A landscape with many peaks, sampled at points; each row gives a point and its height.
From any point a climber takes the steepest step (rise divided by distance) to one of its 2 nearest points. It stops when none of these is higher. Distance is the straight distance between rows; heights are no part of it.
rugob: [  9  15   1   2   3   2 -17  14  -4 -10 -11  16  -5  43  -2  -3  32 -23
   5 -10 -17 -13   0   3 -23]  height 4.24
Dabet: [ -4  28  20 -25 -12  36  15  -3  -3  11 -16  -2 -13  -4 -13  27  17 -14
   7  -7 -14 -20  10   4 -16]  height 6.22
kuf: [  0  -3   1  21  -9  15   7 -14  -7   3  13 -10  16   2  24   1  18 -13
  11  -9   4  16   2  15  -4]  height 4.47
Sasit: [ -2 -12 -31  17 -12 -16 -12   1  18  -9  19  -4   3 -14  15 -23 -19  -7
 -16  14  29  30 -12   3  12]  height 1.47
berom: [  3 -22  -3  -4  -5  -3  -7  31 -22 -23  -5   8   6   3 -15   2 -14   5
  -6  -1 -13 -17   4 -11   7]  height 7.16
nobi: [  1   1  12  12 -12  11  17  -2  -9  -3  28  -8  11 -18  13   7   1  -6
   7  -6  -2  15  -4   1  11]  height 5.06
Nilif: [-15  -8 -23 -15   0 -23  -7 -14  23   4 -13  -1 -11  -5  -2 -11 -27   8
 -22  15   9   6  -8 -10  17]  height 6.07
Vefeb: [ 16  41  29 -20  -9  40   3  -3   5  27  -6  21 -35  -8 -18  27  32  -8
  19  11 -20 -26   8   9 -33]  height 5.61
Kodo: [  6   7  13  -8  10   2   7  -4   4   5  -1   6  -2 -15  -5   3 -10   0
   3  -3 -13 -12  25   6   4]  height 5.60
lefon: [-14  -5  -3  -3   5  -8   0   5  -6  -4  -6   8  16  12  -2  -7  -4 -12
  -4 -14 -13  -4   8   3   5]  height 6.08
zir: [-14 -12 -23  20   7 -20 -11  -2 -13 -14  16   7  35  13   1 -12  -1   0
  -2 -18  10  20 -15  -2   4]  height 4.57
Lukor: [  1  13   5  -4  21 -15  -1   9 -10  -5   3  23   0  35  -4   4  17 -20
   7 -12 -16  -1  -3  -9 -28]  height 5.46
zono: [ -9  -7  31  -7  -6   0  -4   0   8   3 -10 -14 -14  -7   0  11  12  -2
  -7  27   5 -27   3 -13   8]  height 6.67
Zano: [ -1  -4   4   2   3  12  15  -5  -1  18  -9 -10  -4  11   7   0   4   4
   2   2  10   9   9  10  -8]  height 6.31
petud: [ -7   6  23  -9 -11  18  13   2 -20 -14  12   4   5   9  -7  19  13 -29
  13 -20 -17  -9 -14 -13  -7]  height 4.20
Rufo: [ -9   8  20  -3  -2  15  16   1 -11   9  -6   0   3  14   6   4  11 -18
  -4   2  -9  -5   9   0  -5]  height 6.90
fif: [ -8  -3  12  14   0  -6   7  -2  -9  -5  29   4  20  -5  17  -2  -2 -16
   3  -1  -4  16  -2  -6  13]  height 4.76
Tedad: [ 11 -11  28  17   2 -13 -30  -5   4   2 -15  -3 -20   6 -22  10  25  -4
   4  34   9 -42  20   0 -27]  height 6.44
leva: [-13   5   1  12 -18  10  16   2  -5   3  17 -13  11 -32  -4   4 -27  14
  -2  -4  -1  19 -20 -12  37]  height 3.63
somo: [  9  -9 -31  17  12 -17 -25  11   9  -3  -8   2  10   9  17 -28  -3  12
 -16  11  18  11  -6  13   5]  height 4.82
patup: [  9 -16  -5   5  10 -15 -26   4  13   5 -17  -1  -9   8  13 -17   6   3
 -10  22  12 -12  19  11  -5]  height 5.03
Zogiv: [ 14  -2  29  12   6   0 -28   0  14   3 -22   5 -29  13 -23  11  39 -16
  11  24   0 -41  22  -2 -34]  height 6.41
sasa: [-10   9  17  -5  -4   4   5   5 -17 -15   7   7  10  21   3  11  17 -29
   8 -12 -17  -3 -16 -10  -6]  height 4.28
ribi: [  6  28  23 -12   9   1   8 -18  20   5   8   3 -22   1  13  14  15 -20
   5  -8  -6  -7  -6  -2  -7]  height 5.77
Riri: [ 21 -17 -29  10   2 -23 -15  -2  23  -9  20   7  -6 -20   8 -17 -22   6
  -5   2  22  20   8   6   0]  height 4.27
gora: [-17  15  -3  15  18 -21   4   2  -7   0  15  13  23  17   4 -10  -4  19
  -2  -6  -9  17 -15  -5  13]  height 5.45
pesin: [  8   8 -13  -8  27 -34 -18   4   3  -3  -1  16  -4  25   9   1   7 -12
  10 -12   3   4   0 -17 -20]  height 5.19
Sipi: [ -6  34  16 -29 -15  37  21  -4 -15  10  -1   2  -9 -12 -16  36  21 -15
   9 -20 -20 -14  -1   9 -17]  height 6.26
lubiv: [ -9 -10 -34  14  -6 -21   0   3   3 -11  21   2  15 -14 -15 -21 -23  21
  -4  -2  10  31 -30  -8  17]  height 2.78
Mimar: [  0   5   2  15  12   0   8 -20  -5  -2  13   4   8  23  10   3  17 -13
  13 -20   4  18 -18   3 -19]  height 4.08
Dazad: [ -1  38  20  -8  -2  37  23  -3 -14  19   0  -2  -3  -4   0  23  19  18
   9  -1 -17  -6   0  11  -6]  height 5.80
sukip: [-15  -2  -6 -18  -5   3  10 -12   2   0 -13 -16   3   1  -7   6 -14 -10
  -8 -25   1  -3  -3  -7  19]  height 6.76
duro: [ 13  -9  -8  15   5 -16   2  -1   8   3  14   4  -6  -5  14 -17 -11  12
  -6  17  19  21   1   2   1]  height 6.78
rovov: [  6 -14 -18  18 -23  -6   2  -4  15 -14  19 -13   0 -21  12 -15 -10   0
  -2   2  28  28 -12  -1  14]  height 1.77
Belas: [-12  -1   9   4  -6  11  16   5 -16   8  -9  -6   6  14   5  -2   3   5
  -7   7  -3   6   1   2   3]  height 6.60
dez: [ -2  -4 -15  -2  12 -20   1   4   2   1  -3  13   2   3  -4 -15 -20  21
 -10   7  -3   6  -4  -1  11]  height 7.13
makos: [-10  -5 -42  15 -13 -26 -17   0  14 -10  16   0   6 -12  13 -28 -26   2
 -18  18  22  37 -23  -5  13]  height 1.19
bigeb: [  6  31  17 -19   4  11  10 -14   8   1  -1  12 -20   6   1  16  23 -24
  10 -19 -12 -13 -14  -3 -16]  height 5.70
nebi: [-15  21  11  13   8   4  11  -5 -11  -5   5   2  21   9  -7   0   7  19
   2 -18 -17   4 -22  -2  21]  height 5.00
Pev: [-22   5 -10   5   8 -24 -10 -15  -3 -11  12   3  25  16   2   4  11 -10
   6 -27  -3   8 -19 -19   9]  height 5.89
nal: [ 12 -26 -12   6  15  -5 -16   2   8   9 -14   5 -13  -8  -8 -17 -16  21
  -7  23  14  -5  17  16  -9]  height 5.81
golu: [ -5   8  31  -7 -21  24   7  22 -18 -12  -6  -1  -8   8  -7  18  17 -18
  -2   1 -21 -22   3 -14  -6]  height 4.44
pupeg: [  2 -19  -3  -6  -1   1   4  20 -18 -15 -10   4   4  11 -11   3  -6   4
   1 -12  -7 -15   8  -2  -5]  height 7.35
Buku: [  5  11  -3  16  -3 -11  12 -16  17 -11  29  -1   8 -24   9   2 -17  -1
   6 -20   1  20   3   3  16]  height 5.37
metad: [  5 -28 -13  -2  -7  -4 -16  32 -17 -23   2   7   9  -5  -3  -4 -19   9
  -8   3  -4  -7  -6  -3  10]  height 6.92
Pom: [-12 -12  18 -13 -10   4   3   2   4   2  -9 -14 -13 -10   1  11  -9  -1
 -12  17   7 -19  -4 -16  20]  height 6.52
Nusu: [ 10  25  -9   1  21 -26 -10 -11  12 -12  10   9   1  13  10   3   9   8
  16 -28 -10   9 -19  -9   5]  height 7.06
noreb: [-12  -8 -38  12   8 -31 -18  -6  -2 -15  24   9  29   7  -5 -13  -3   8
  -1 -18  14  28 -18 -10   1]  height 3.95
ziv: [  8   1 -23   1  18 -39 -20   1   4 -11  13  12   6  13  16  -3   0  -4
   3  -9  11  16  -3 -14 -11]  height 4.91
Gogev: [-19   8  -2   9   3   3  12   1 -15   0   3   1  27   2 -15  -6 -11  24
   3 -13 -12   9 -19  -2  22]  height 5.36
zogid: [  2   1 -33  14  10 -29 -23  -3   8 -14  20  11  26  -7   8 -20 -14   2
  -2 -13   4  24   5   7  12]  height 3.91
samam: [  7  -1   9   4  18 -14  -3   3   8   3   3   6  -9   4  12 -10  -4  12
  -7  19   7   6   5   2   0]  height 7.33
Vinib: [ -4   7  10  -8   5 -18   5  -4  14  -5  15   1  -4 -12  11   0 -12  -3
  -8   3  -4   2  -3 -14  23]  height 6.04
fulok: [  0 -13 -14  -8   7 -24 -22   5  10 -11  -7  -2   4   8   8  -9  -6  -7
  -7  -4   2 -10   3  -4   7]  height 0.30
tamuf: [ 15  -9  10   3   4  15   6  -2  -6  18  -8 -12 -19  12   9   2  15   7
   9  14  15  -1   9   7 -23]  height 6.16
gop: [ 13  20  21  -9   9  11   9  -5   7   4   0   6  -8 -10   0  11   8  -1
   7  -1 -20 -14  12   7  -3]  height 5.52
gab: [-15 -15  -9   6 -15  21  24  -1 -24   9   2 -20  18  -7 -17   1 -14  19
   7  -6   9  21 -14  -2   9]  height 6.09
Pigim: [  8  -4   2  -9   8 -15 -18  -7  21   0 -24  -6 -17  -9  -5  -6  -5  19
  -5   5   4 -28   7   4  16]  height 6.87
fid: [  3 -25  -3   8   2 -11 -31  -5   9   7 -23  -6  -5  -1   5  -9   7  -4
 -12  31  17 -23  21  13  -8]  height 4.90
besu: [  0   7  12 -17  10  -7  -5  -8  22  -1 -19  -7 -14 -13  -9   6  -1   4
  -5  -1  -5 -31  16   3   8]  height 6.70
losar: [  0 -21 -34  -5  -3 -19 -27   6   6 -16  -6  -4   6   0   6 -16 -12   1
 -10   1   8   4  -9  -2  13]  height 0.43
fik: [-13 -12 -50  11  -3 -31 -19  -3   0 -20  23   9  27  -5 -15 -16 -15  15
  -1 -15  15  32 -29 -11   7]  height 3.37
sor: [  9  -9  -3   3  14 -11 -12  25  -5  -8 -16  15 -10  27 -13  -4   5   0
  -4   3  -2 -15  14   0 -24]  height 7.47
fike: [ 18  32  30  -4  -2  28   2  -8   5  26  -3  10 -25  -6  -6  23  29  -1
  19  16 -17 -24  15  11 -30]  height 5.65
fem: [ -6 -21   0  -4 -19  21   3  11 -16   9 -15 -23  -3  -5  -2   2  -4  22
  -1  14   8  -9   6   0   7]  height 4.33
dig: [ -6  -4  16 -12  -3 -12  -1   1   7 -10   0  -8  -9  -7   3   6  -8  -3
  -9   9  -1 -12  -8 -20  20]  height 6.36
dibof: [ -7  -2  16  -6 -17  18  12  10 -24  -4   1  -8  11  -2  -6  20   5 -13
   5 -14 -15  -8  -4 -11   4]  height 4.11
Tepet: [-12  36  12 -16 -15  38  22 -10 -19   7   1  -7   2 -11 -13  40  10  -6
  11 -28 -17  -7 -10   6  -2]  height 6.30
sunum: [  4  -1  25  -1 -18  23   1   4  -2  15  -4 -19  -5  -9  17  12  19  -1
   2  25  -1 -14  19   1   0]  height 4.70
siz: [ -4  -2  30  -3   2  -7   0   0   6   5  -2  -2 -15   4  11   2   9  -8
  -7  26   1 -12  10  -6  -4]  height 6.83
Vuf: [-25  -7 -36  -7 -10 -21 -12  -8  15   2  -3   2   3  -5   0 -20 -34   9
 -20  12   3  19 -22 -13  24]  height 5.05
fop: [  2  -6 -34   8   9 -25 -31  18  -1 -12  -4   8  21  15  20 -18   0  -1
 -18   8  13   9  -6   9   4]  height 4.45
Kotif: [-23  -7  -7   6  -8  15  18   7 -23   6  -6  -7  17  -2 -20  -3 -20  25
  -6  -8  -5  10 -13  -4  21]  height 5.75
sebo: [-14  -5   2  15  -1   5   6   7 -17   2  -2  -2  17  11  10 -11  -4   7
 -12  10  -2   7  -9   4  16]  height 6.21
tudes: [  5  -1  18  -6  -5  21  10   2  -6  18 -15 -15 -13  -2  -5  11   9  23
   5  12  -4 -16  16   4 -10]  height 4.65
dimep: [ 10 -11   3  -3   3  13   9  19 -18  -7 -11   8  -1  21 -15   6   6   4
   6 -11  -6  -8  13   6 -25]  height 7.51
Ripus: [ -1   0 -22  10  14 -23 -26  18  -3  -9  -5   8  15  31  20 -13  13 -12
  -6  -1   5   6   4   7 -14]  height 4.09
kufa: [ -8  20   9  12  11  -7   3   5 -13  -9   7  12  20  20   3  -4   7  15
  -1  -9 -18   5 -15  -2  12]  height 4.89
sigin: [-21 -12 -30   8 -11 -15 -14  15 -11 -11   5   3  19  -7  -5 -20 -27  10
 -11   4  -5  14 -31 -15  24]  height 3.90
Sesil: [  9  20  33 -16  -5  21  10  -3   5  10   5  -3 -12 -23  -2  23  15   2
  10  12 -16 -20  15   2  -1]  height 5.44
miro: [-25   4  -1   2 -13  14  17  -1  -9   1   0 -18  13 -24  -9   8 -24   6
  -5 -15  -3  12 -17  -5  38]  height 3.81
Tode: [  4   0  30  10   8 -15 -20 -10  10  12 -19  -3 -17  -3 -27   6  21   1
   2  38   6 -41  21  -1 -13]  height 6.49
Nugil: [ 14   8   4   5  -4  21  10 -12  -4   6   2  -3   6  -6  11   6  13  -2
  20 -17 -10  -1  16  19 -10]  height 5.07
Nolo: [ 10   7  10   3  16 -13   2  -5  12   0  15   7 -10   4  20  -2   5  -6
   3   2   1  10   0  -6  -3]  height 7.73
gon: [  9 -28 -18   1  -7  -5   2   1  -3  -5  12  -5   2 -14   3  -7 -20  -2
  -3   4  21  20   4   3  -2]  height 3.86
batev: [ -3 -26   2   4  -2  -6 -28  -1   7   6 -28  -6 -10   2 -11  -6   7  -3
 -14  27   7 -35  30  10 -11]  height 4.83
godi: [ 10   3  -8 -14  18 -27 -11  -2  18  -5 -10   8 -10  10   4  -6  -4   4
   0 -14  -2  -9   5  -8   5]  height 0.21
siti: [ -3  20  28  -3   2  18  27  -5 -20   9  14   6  -3  -3  -1  24   9   2
  11  -3 -10   7 -10  -7 -10]  height 5.99
Mun: [ 15  13   7   3   5   1  12 -16   9   3   7  -3  -7  -2   9   2   1   1
   8 -11   1   7  -3   5   1]  height 7.46
dalu: [-20  -9 -33   3  -8 -12  -3  -2   3  -4  -3  -3  12  -8  -8 -19 -31  10
 -14   2  -5  13 -23  -8  34]  height 4.36
fug: [ -7  10  15   2  -1  17  30 -10 -18   9  12  -8   9  -2  -3  14   0   3
   9 -12   0  12 -14  -6   1]  height 6.15
Nakon: [ -3   2   0  21  15  -5  16 -24  -7  -4  26   2  14  16  -1   4   3   3
  12 -21  14  28 -22  -2 -12]  height 3.83
Poko: [ 22 -16   4  15  13   7  -4   5   2  17  -6  -8 -17   9  16  -3  11   9
   3  17  24   6  11  14 -25]  height 6.05
peras: [-21  -4 -17   0 -12  -2   8  -1  -3   2  -2 -13  12 -17 -12  -9 -33   7
 -12 -10  -4   6 -22  -8  37]  height 3.99
Padu: [  5  28  11 -24  12  -2  -7   3  18  -6 -27  14 -25  28 -16  10  19 -12
  -1 -22 -15 -28  -5  -8 -15]  height 0.12
Bina: [ 13  10  16  10  -4  14  13  -7   4  15  13  -9  -7 -11  31   3  15 -11
   9   2   0  11  19  16 -11]  height 4.92
Giki: [  3  -3  16  -2 -15  18  13   2 -13   0  14 -15   5 -24  11  14  -3   1
   9  -3  -7   2   6   1  15]  height 5.24
vip: [ -1 -14 -20  -2   2 -14  -3  -2   8   3  -2  11  -5  -8  -7 -18 -30  21
 -15  13   1   8   7   4   8]  height 6.51
muvon: [ 16  12  16  -9  -9  27   8  10 -15   4  -2   1   2  -8  -2  14  16   5
  17  -5 -27 -16  25  11 -11]  height 5.23
Beni: [  8 -17   5  -4   0  12  -2   0  -3  13 -20 -12  -9  -3 -11   4   2  14
   1  16  10 -20  25   7 -11]  height 4.71
Gen: [ 13   7  18 -18 -11  33  15   6 -18  13  12  -8   2 -17   3  27  11   8
  22   4 -14 -10  25   6 -14]  height 5.29
durot: [  5  23  11  -5  10   7   7   5  -9   4  -3  29  -9  36  -9   8  22 -22
  15 -14 -18  -5  -3  -3 -38]  height 5.57
nefa: [ 22   0  21  -1   9   0 -21  -2  14   2 -17   6 -30  13  -4   4  29 -17
  10  12   0 -28  11   2 -28]  height 6.38
ras: [ 13 -30 -38   1  -4  -9 -13   8   6 -13  19  12   3 -25  -9 -22 -30  15
 -11  17  20  26 -10   6  -1]  height 3.82
radop: [ 10 -15   7   5  -1   1 -19  -7   7  11 -29 -15 -15  -2 -20  -1  10  13
  -1  24   9 -38  31  14 -17]  height 4.78
tukiz: [-12  -7  -1  -6 -15   5  14  -8   8   9   1 -22  -5 -33  -1   3 -24   0
 -12   4   7   6   3  -3  26]  height 3.52
Mut: [ -6 -19 -21  25   1  -4  -3  10 -17  -9   8   1  32   5  -2 -17  -3   3
  -2  -4  12  19 -10   8   2]  height 5.18
Pugo: [ 12  23  21  -9   1  21  12   1  -6  11  -2  23 -17  23 -14  16  21 -28
  15 -12 -22  -8   0   1 -34]  height 5.62
beteb: [ 11  -6  -5  -1 -11  18   5  -2 -11   1  -2 -17  10 -11   9   3   8   0
  11 -11  -4   4  23  22  -5]  height 4.94
Fera: [ 12 -25 -26   4  -1 -16  -8   1   5  -6  16   7  -4 -21  -2 -15 -32   5
  -7   7  23  18   4   6  -6]  height 4.05
lupu: [  3 -24 -24   0   5  -1 -10   2   5   6 -11   8  -1 -15  -8 -21 -24  18
 -12  20   6   5  10  16  -2]  height 6.03
Pepa: [-10  -2 -27  20 -16 -14  10  -7  11  -7  23  -7  11 -15  -8 -20 -21  13
  -3  -5  20  34 -24  -8  20]  height 2.39
mirog: [  3   4  27  -8   8   7  -2   1   7  16 -20   3 -19  10 -21   6  16 -11
   2  13  -7 -27  33   1 -29]  height 7.25
Zat: [ 24  14   6  -5  -5  28   2  -7  -3   7  -3  10  -8  -5   3  13  19  -3
  18 -14 -22 -13  19  24 -19]  height 5.17
Rafam: [-18  24  11 -20  -2  26  20 -10  -8   2  -7 -13   6 -11  -7  23   0  -7
   3 -28 -15  -8  -1   3  12]  height 6.40
Kino: [  0   5  -7  12   7 -11   7  -7   2 -10  18   1   9   2   9  -3  -2   9
   4 -13   7  18 -16  -3  12]  height 5.64
rubef: [-18 -20 -35  12  -1 -17 -15  13 -15 -14  11   5  22   9  -2 -19 -16   9
 -10   7  15  28 -34 -13  12]  height 3.39
vopu: [-15   2  -8   0  10 -17  -5  -4  -9  -7   1   4  21  20   4  -2   3 -17
   1 -22  -7   2  -3  -7   6]  height 6.50
zim: [ -5 -22 -37  26 -10  -5  -3  18  -3  -8  22   3  11 -18  -5 -26 -16  14
 -10  18  23  40 -27   5   6]  height 2.66
zupaz: [  7  11  11  -6 -13   8 -14  21  -1 -19 -12  17  -8  28  -5   4  28 -27
   4  -8 -25 -27   7  -5 -16]  height 4.31
Fupi: [ -7  11  14 -17  -1   0  -1  -8  11  -5 -10  -3 -12  10   7   6  14 -32
   2 -11  -9 -23   4  -5  -1]  height 5.98
muves: [ 24  -9 -30  13  14 -22 -15  -1  21  -6  13   7  -2  -8   8 -16 -15   0
   0  -7  32  26   4   5 -10]  height 4.48
sop: [  3  -9 -21  14   0 -13  -4  -5   3  -8  14   4  21 -12   7 -15 -13  -7
  -2 -10  -1  17  10  15  15]  height 4.43
mitep: [  1  20 -11   7  13 -35  -6 -16  10 -14  21   7   9  14   7   1   6  10
  15 -31   4  18 -24 -16   1]  height 6.53
Tolup: [ -4 -14 -20  14 -17   1  13  -6   7  -4  14 -16  10 -21  -2 -16 -15   8
  -4  -5  14  30 -13   1  19]  height 2.04
Mebi: [  0   5  21 -14  -9  30  17   3 -10  18 -10 -19  -8 -11  -7  20   1  36
   5  14   4 -10   6   0   1]  height 4.59
fafo: [ -7  21  16 -27   2   3   0  -5  12  -3 -16  10  -8  16  -7  13  16 -37
  -1 -21 -20 -19   4  -7  -8]  height 6.06
Gifuf: [-10  11 -10   8   8 -23  -2 -13   6 -14  22   4  23   7   3  -2  -3   6
  10 -25   5  19 -21 -15  15]  height 5.83
teke: [ -6 -16 -10   9  -3   1  -3  10  -2   2 -14  -2   6   8  13 -20  -4   6
 -12  24   9   4  -1   8   9]  height 5.67
Vem: [  3 -13  -7  -9   5 -12  -8 -17  22   9 -25  -9 -15 -12 -10  -3 -12  14
  -7  15  16 -18   6   3   4]  height 7.12
tez: [ 15  17   3  -3  14  -6   5 -17  14  -6   4   5  -5  -5   4   7   5  -7
  11 -27  -8   0  -3   8   0]  height 7.70
lud: [  0   6  14   1  -4  -9  12 -10  16  -1  20  -1   1 -17  14   5 -15   0
  -5  -2   7  10  -1  -4  20]  height 5.78
medi: [-15 -17 -16   7  -4   2  14 -10 -14  -1   4 -10  18   7 -11   0 -13  -5
   5 -20  13  18 -12  -3   3]  height 6.77
Debap: [  6 -14  -4  -2   5  -1 -10 -23  21  17 -20 -17 -15 -15  -6 -12  -8  17
  -2  15  15 -18  24  16   2]  height 6.88
paf: [ -6   6 -18   8  19 -28  -3   0   6   5   8  17   9  13   3 -14 -17  24
  -9   5   0  18 -10  -3  14]  height 6.39
Sol: [ -6 -17 -56   0 -13 -23 -34   8  14 -14   7   3   5 -13  11 -22 -26  -1
 -22  24  20  27 -23  -6   7]  height 0.86
damor: [ -3  -7  -5 -13   6  -9  -2 -16  23   5  -8  -7 -15 -18  -7  -4 -22  13
 -13  13  10  -5   4  -2  14]  height 6.81
Tater: [-13  -5  10  -5 -16  17  13  11 -19   0  -5 -15  10  -7  -9  16  -7   0
   0 -16 -10  -6  -9  -8  17]  height 4.04
tadi: [-26  -2   3  -4 -15  18  13  10 -15   7 -10 -20  11 -20  -7   8 -21   0
 -11  -8 -10  -5 -11 -11  35]  height 3.94
Rok: [ -3  23  23 -23  -1  19   7  -6   7   5 -20   3 -17   4 -19  18  15 -20
  -2 -12 -18 -23   9   0 -14]  height 6.17
Teku: [  4   8  18  -9  -1   9   6 -15   9   8 -10 -11 -20   5  12  13  15 -21
   3  -5   1  -9   5   4 -15]  height 5.88
dirar: [ -2  12  40  -4   3  -4 -15 -14  13  11 -22  -6 -22  -6 -28  15  24  -2
  -1  27   1 -39  15  -5  -9]  height 6.55
dufi: [  1   4  -1  -5  10  -5   2  -2   2  -2   0   9  10   0   2  -4  -9  -8
  -1 -10 -14  -1  16   5   3]  height 5.82
Zado: [  2 -20  -5  -5 -10   2   7  -7  -2   3  10 -14   2 -18   6  -2 -19  -1
   0   3  12  11   5   0  10]  height 3.70
goka: [ -1 -21 -41  -4  -3 -19 -32  12   9 -13  -7   6   4  -6   5 -23 -20   8
 -19  18  11   9  -6   2   9]  height 0.59
Vuziz: [ -6   4  24  -8  -5  11   6  15  -5 -10 -15  -5 -10  10  -4  13  12   0
  -4  11 -13 -25   5  -9   4]  height 4.50
dev: [  3  -7  22  -1 -15  16   2  11  -9  -5  -5 -17  -6  -3  13   7  13   1
   1  10  -3 -14   1  -2   7]  height 4.60
Zesaz: [  7  19   7 -15  17 -14 -14   1  17  -1 -22   8 -18  24  -3   5  18  -2
   8 -16 -13 -20  -5  -6  -7]  height 0.14
Repa: [ 13  16  -4 -10  21 -17  -3  -7   6 -12   5  19   1  11   1   3   9  -2
  13 -28 -18  -8  -8  -4  -6]  height 7.44
tur: [-14  13   6 -17  -4  12  14 -10   1   6 -14 -12   8  -4  -5  10  -5  -9
  -6 -21  -6 -11   8   2  12]  height 6.54
Moba: [  7   2  -8  18   6 -12   7  -8  10  -6  23   1   2   0  14 -11  -7  13
   7  -2  18  28  -8   1   7]  height 6.14
Kibo: [ -8   8  27 -11   0  11   7   6   3  13 -18   7  -9  10 -17  11  12 -25
  -5  13  -8 -20  38  -3 -21]  height 7.18
kefuz: [  5  33  22 -10   0  32  12  -5   2  25  -7   1 -11   1   1  14  23   8
  10   4 -19 -15  17  13 -20]  height 5.71
Sos: [  1   1   9  13  -4  16  11 -15 -13   5  10  -1   5  16  21   5  21 -22
  12 -11   7  16  -9   6 -18]  height 4.26
bodit: [ 16  10  -5 -16  29 -26 -20   2  19  -1 -13  12 -19  17  -5   0   7   6
   6 -12  -9 -19   8  -8 -12]  height 0.16
kig: [-12  -8  -1   1  -5  18  29 -10 -14   7   3 -15  11  -4  -3   7  -8   7
   4 -14  10  18 -12  -1   5]  height 6.37
Bido: [  7  10  24  -9 -10  20  21   1  -8  10  19  -6   0 -22   8  20   8  -3
  14   8 -10  -4  17   0   0]  height 5.35
Mapum: [  3   3   0 -12  19 -21 -12  14  -3  -4  -3  18  -6  30   1   2   6 -19
   3  -6  -7  -3   7 -16 -22]  height 5.34
lat: [ -3 -23 -13  -7  -5 -10 -19  17 -10 -14   0   2  10 -17  -3  -9 -23   3
  -4   9  -5  -5  -2  -7  21]  height 6.59
donav: [ -9   8  17   7   0  -3  10   1 -13  -7  17   8  16  10  13   5  10 -27
   4  -5 -12   8  -1  -6   0]  height 4.46
Vilos: [-11 -22 -19   0 -29  13   6   0   5   5   4 -16  -5 -35  -7 -18 -31  16
 -11  27  12  19 -10  -3  18]  height 3.19
kovi: [  5 -15  -2   8 -16  21   5  14 -21   1  -2 -15  10  -9   6  -3   1  14
   3   2   6   7   3   4   8]  height 4.51
sovo: [  5   0   6  19  -4   5   6  -8  -1   8  11  -9  11  -4  28  -6   5 -12
   3   7   5  16  11  15   1]  height 4.72
buk: [-15   5  24 -13  -2  13  14   8  -2  15 -12  -2  -4   3  -4  10   8 -17
  -5  13 -14 -14  25  -1  -9]  height 7.07
vipe: [ -9   1   1  31   1  -6  11 -22   0  -9  37   1  18   1   1   2   4   4
  11 -19  21  33 -16  -3   0]  height 3.46
mes: [  3   7  -5   8  10  -8 -19  14  -7 -12  -5  10   8  35  16  -4  26 -19
   3  -5  -5  -9  -3   5 -18]  height 4.13
gibi: [ -1 -17 -33  12  -2 -12  -8  12 -11 -10  17  11  15   1   1 -22 -18  11
 -12  15  21  30 -24  -1   1]  height 3.00
toka: [ -2 -28 -33  -1 -13   0  -6   2   8  -1   4   3  -1 -28  -7 -23 -30  18
 -12  25  13  18 -13   3  12]  height 3.50
Ded: [  3   2  16   3  10   4  -3  15   1   3 -17  10 -15  26 -15  -1  15   0
  -5  11 -10 -21  22   0 -24]  height 7.34
Padev: [ 17  27  16 -21   2  20  10  -8   6   9  -3  21 -26  10 -11  17  22 -26
  17 -14 -13 -14 -13  -4 -28]  height 5.66
poset: [ -1  27  33  -5   2  24  25   2 -13  10   4   9  -7   9  -4  18  15   9
  10   6 -17   2  -7   2 -10]  height 5.90
logid: [  1   2  19  -7  12  -9   5  -3   7  11  -5   6 -19   5   5   0  -5   3
  -8  20   1  -5  13   0  -2]  height 7.02
laf: [ -2 -11  -2  -3  -8  17  15  12 -11   5 -17 -15   0  -3 -11  -3  -9  34
  -8  12   4  -5 -10   1  13]  height 4.35
vek: [-10 -19  -1  -7  -9 -12 -10  17  -4 -14   3   0   2 -19   4   0 -25  -2
 -12   9 -15 -13  -3 -14  31]  height 6.32
sot: [  3  14  21  -9 -15  16  -2  15  -8 -19 -10   9  -8  18 -10  15  27 -20
   4 -10 -31 -27  -5 -11  -7]  height 4.38
madin: [ 18 -22 -17  13  14   1  -5  15  -5   8   2  -5  -1   8  12 -12   1  10
  -3  13  30  14   2  13 -17]  height 5.93
luru: [  0 -13 -14   8   5 -13 -24  13   2  -1 -14   2   0  10  16 -22  -4   8
 -21  29   7  -4   3   9   5]  height 5.30
tugit: [ 18  32  21 -24  -3  32  11 -10   8  22  -6  19 -33  -4 -11  26  23 -26
  17  -4 -13 -16  -2   5 -36]  height 5.63
mase: [  0  -3 -12  12 -10  -8   2  -9   8 -10  18  -1  17 -21  10 -10 -21  -4
  -4  -8   0  18  11   4  29]  height 4.84
lugub: [  3 -17 -13   4  -9  14   0   4  -8   5  -5 -12  21  -8   8 -10  -4  -4
   0  -6   1   3  23  22  -1]  height 4.77
rosu: [ -7 -11 -14  -4 -22   5  15 -12  15   7  -1 -19  -5 -35  -4  -7 -33  12
 -14  12  13  18  -7  -2  24]  height 3.34
Foto: [ 26  15  14  -3   5  16 -13  -5  11  10 -14  10 -34  14   3   5  34 -14
  19   4  -6 -25  -2   4 -31]  height 6.34
Lok: [  7 -22 -21  18   6  -2  -3  16 -14   0   6   3  16   8   8 -16  -5   5
  -7   6  27  24  -3  14 -14]  height 5.68
nemek: [ -3   4  11  -4  -8  27  22   4 -12   8 -11 -23  -2 -10  -7  10   1  35
   3   5   3  -1 -13  -3  19]  height 4.49
giper: [ 16  -9  -3   5  15   6  -2  15 -13  -5 -14  12  -5  27  -8   2  10  -7
   7 -10  -2  -7  13   9 -34]  height 7.60
virav: [ 21  -2 -14   2  21 -28 -13   3  12  -6  11  13  -8   4  14  -7  -5  -4
   2  -5  18  14   0  -3 -12]  height 4.69
zovi: [  8   3  22   4  -9  15   5  -5   5  17   7 -14  -9 -18  21   7  15  -3
   4  23   5  -3  23   5   3]  height 4.79
sotar: [-20  -9 -12  -3  -2  -4  13  -9  -5  -7   1  -6  16   4  -8  -1 -12  -5
  -2 -22   2   8 -11 -12  12]  height 7.21
melo: [  2  13  25 -15   9   1 -12  -8  19   3 -21  -6 -23  -7 -15   8  17  -1
  -2   5  -8 -38  15   1  -1]  height 6.61

For each start below, name the point where the climber stops.
Foto | Vem
toka | sotar
Zado | sotar
mes | Bina
Mapum | sotar
fafo | sotar
